Points, in no order, along strands that fork, close into loops and pass close to each other.
Two points are linked if the straight distance between their rows is under 385. Some points are linked to none.
j992: [  63,   24,  -27,  224, -188,  -12,   29, -389,   85,  112,  -73,  207,
  -80]
j578: [ 273,  154,  327,  411,   96, -316,  179,  181,   48,  -26,   50,  185,
  -83]
j759: [ -93,  133,  260,  191,   70,  -38, -189,  234,   32, -270,  238,   72,
 -122]
j673: [ -38,  174,  256,  265,  319,  184, -218,   76,  -14, -288,  472,  133,
 -104]
j460: [ 246,  383,  -49,  186,  141,  -43,  -65, -249,  121, -115,  232,  211,
  -23]
j360: [ 197,  -52,  227,   57,  119,  -81,  217,  167,  244,  151, -117, -105,
   65]
j270: [ -14, -323,   54, -195,  165,  150,   -3,  110,   39,  199,  -49,  -78,
  -74]
j527: [ 322,  133,  369,  346,  -40, -313,  309,   81,   68,   77,  -91,   82,
  -33]
j634: [ -89, -138, -291,   15, -152,   34,  145, -191,    8,   59, -237,  -94,
  117]
j463: [ -47,   -7,  598, -271,   -7,  133,  -19,  464, -213,   27, -364, -338,
  -70]
j595: [ -99,  232, -200, -123,   10,  107, -191, -301,  -31, -115,  318,  333,
    3]
j895: [ -48,  -54,   11, -126,   41,   15,  135,   55,  138,  125,  -43,  -25,
  172]
j412: [ -21,  -61, -110,   82, -141,    2,  176, -163,   39,   52, -230,  -45,
  156]
j792: [ -22,  367, -373,  173,  -64,   64, -153, -361,  266, -106,  260,  157,
   -7]
j983: [ -66, -134,  364, -294,   48,  136,  -50,  446, -214,   22, -451, -447,
  -51]
j113: [ -29, -270,  143, -355,   82,  140, -112,  475, -190,   39, -494, -527,
 -128]
j864: [ 115, -261, -412, -197,   73,   23,   51, -147, -127,  129, -208, -157,
   96]
j335: [-121,   85,    8,  -19, -161,  -52,   -6, -172,  -18,    7,   89,  293,
   24]
j414: [   2, -515, -240, -391, -105, -242,   -6,  466, -168,  125, -315, -287,
 -109]
j902: [ 177,  121,  202,  261,  -85, -143,  116, -104,   16,   -7,    2,  239,
  -14]
j108: [-354, -175, -516, -215, -198,  141,   18, -217, -173,   93,  106, -167,
  248]
j211: [-121,  -88, -191,  171, -230,   44,   13, -382,  -19,   80,  -95,  121,
  -51]
j496: [ -33, -361,    7, -349,   61,   17, -111,  486, -129,   18, -459, -490,
 -149]
j784: [ 298,  225,  241,  318,   80, -250,   79,    0,   -1,  -30,   82,  261,
  -70]
j453: [  17,  184,  676, -295,   88,   75, -231,  402, -284,   -7,  -94, -135,
 -191]
j350: [ 205,  286,   31,  149,  189,   11,  -50, -131,   41, -218,  373,  235,
   -3]
j118: [ 209,   66,  230,  258,  -90, -210,  353,    6,  128,   56, -250,  -24,
   66]
j437: [-204, -206, -577, -251, -103,  106,  -14, -281, -195,   83,   18, -252,
  202]
j710: [-129,  174,  216,   79,   14, -114, -171,  329,  120, -199,  197,  -20,
  -77]
j636: [  71,   61,  101,  213, -186,  -59,  128, -234,   28,   52, -125,  184,
  -24]
j464: [ 198,   15,  190,  140,   24,  -93,  308,   36,  185,   70, -215,  -92,
  125]
j126: [  39, -239,  217, -141,  173,  124,   17,  160,  140,  214,  -68,  -90,
 -101]
j424: [ -42, -299, -658, -274, -112,   42,  -95, -267, -203,  108,  -29, -299,
  107]
j667: [-261,   39, -151,  -87, -207,   40,   -3, -204, -115,   62,   66,  190,
  106]
j208: [  -1,    9,   72,  120, -162,  -56,  203, -109,   45,   18, -153,   62,
  115]
j86: [-203,  110,  143,  -70,  -25,  -77,  -82,  283,  148, -100,  168,   -7,
  -22]
j233: [-176, -206, -394,  139, -229,   64,   58, -304,  -20,   25, -192,  -30,
   38]
j263: [  15,  101,  170,  111,   66,  -75,  -69,   89,   -6, -187,  284,  238,
  -41]
j146: [ 123,  412, -210,  196,   -1,    6,  -99, -334,  232, -104,  213,  118,
    9]
j946: [ 125, -307, -591, -248,  -31,  -18,  -25, -204, -209,  133, -174, -160,
   -9]
j336: [ -97,  204,  364,  345,  305,  209, -260,  119, -127, -277,  391,    1,
 -160]
j727: [  60, -193, -160, -181,  105,   89,  143,  -41,   19,  141, -158, -108,
  136]
j602: [  90,  180,  100,  215,  314,  126, -127,   17,   50, -235,  477,  188,
  -13]
j939: [-165,   13,   82,  -96,  -46,  -76,   51,  163,  149,   19,  103,   65,
   62]
j26: [ -40,  166,  -38,  -86,  137,  146, -185, -127,  -11, -235,  470,  318,
   40]
j758: [  16,  161,   98,   43,  -21,  -32,  -40,  -27,    1, -104,  220,  323,
  -12]
j474: [ -99,  286, -365,  -30,  -68,   97, -227, -444,  120,   18,  255,  234,
  -21]
j573: [ 105,  -70,  260,  -16,  152,   -9,  110,  218,  245,  175,  -23, -104,
  -53]
j548: [   4, -456, -126, -319,   28, -102,  -65,  566, -129,   35, -416, -398,
 -120]
j452: [-356,  -81, -337,  -80, -248,   86,   26, -246, -156,   98,   37,   29,
  129]

A piece is all that can be reached along the links. How many separate loops has the piece of each point below (a circle has one, a figure eight two, a Y none), and how many tips (points with one link)?
j792 | loops 0, tips 2
j360 | loops 1, tips 1
j758 | loops 1, tips 0
j496 | loops 0, tips 2

A fork is a point with three links, a tip a point with one. Leave the first point through the second and follow the links. Name the first fork or tip that comes.
j233; j211 | j636
j146; j792 | j26
j463; j983 | j414
j464; j360 | j270
j548; j496 | j463
j460; j350 | j336
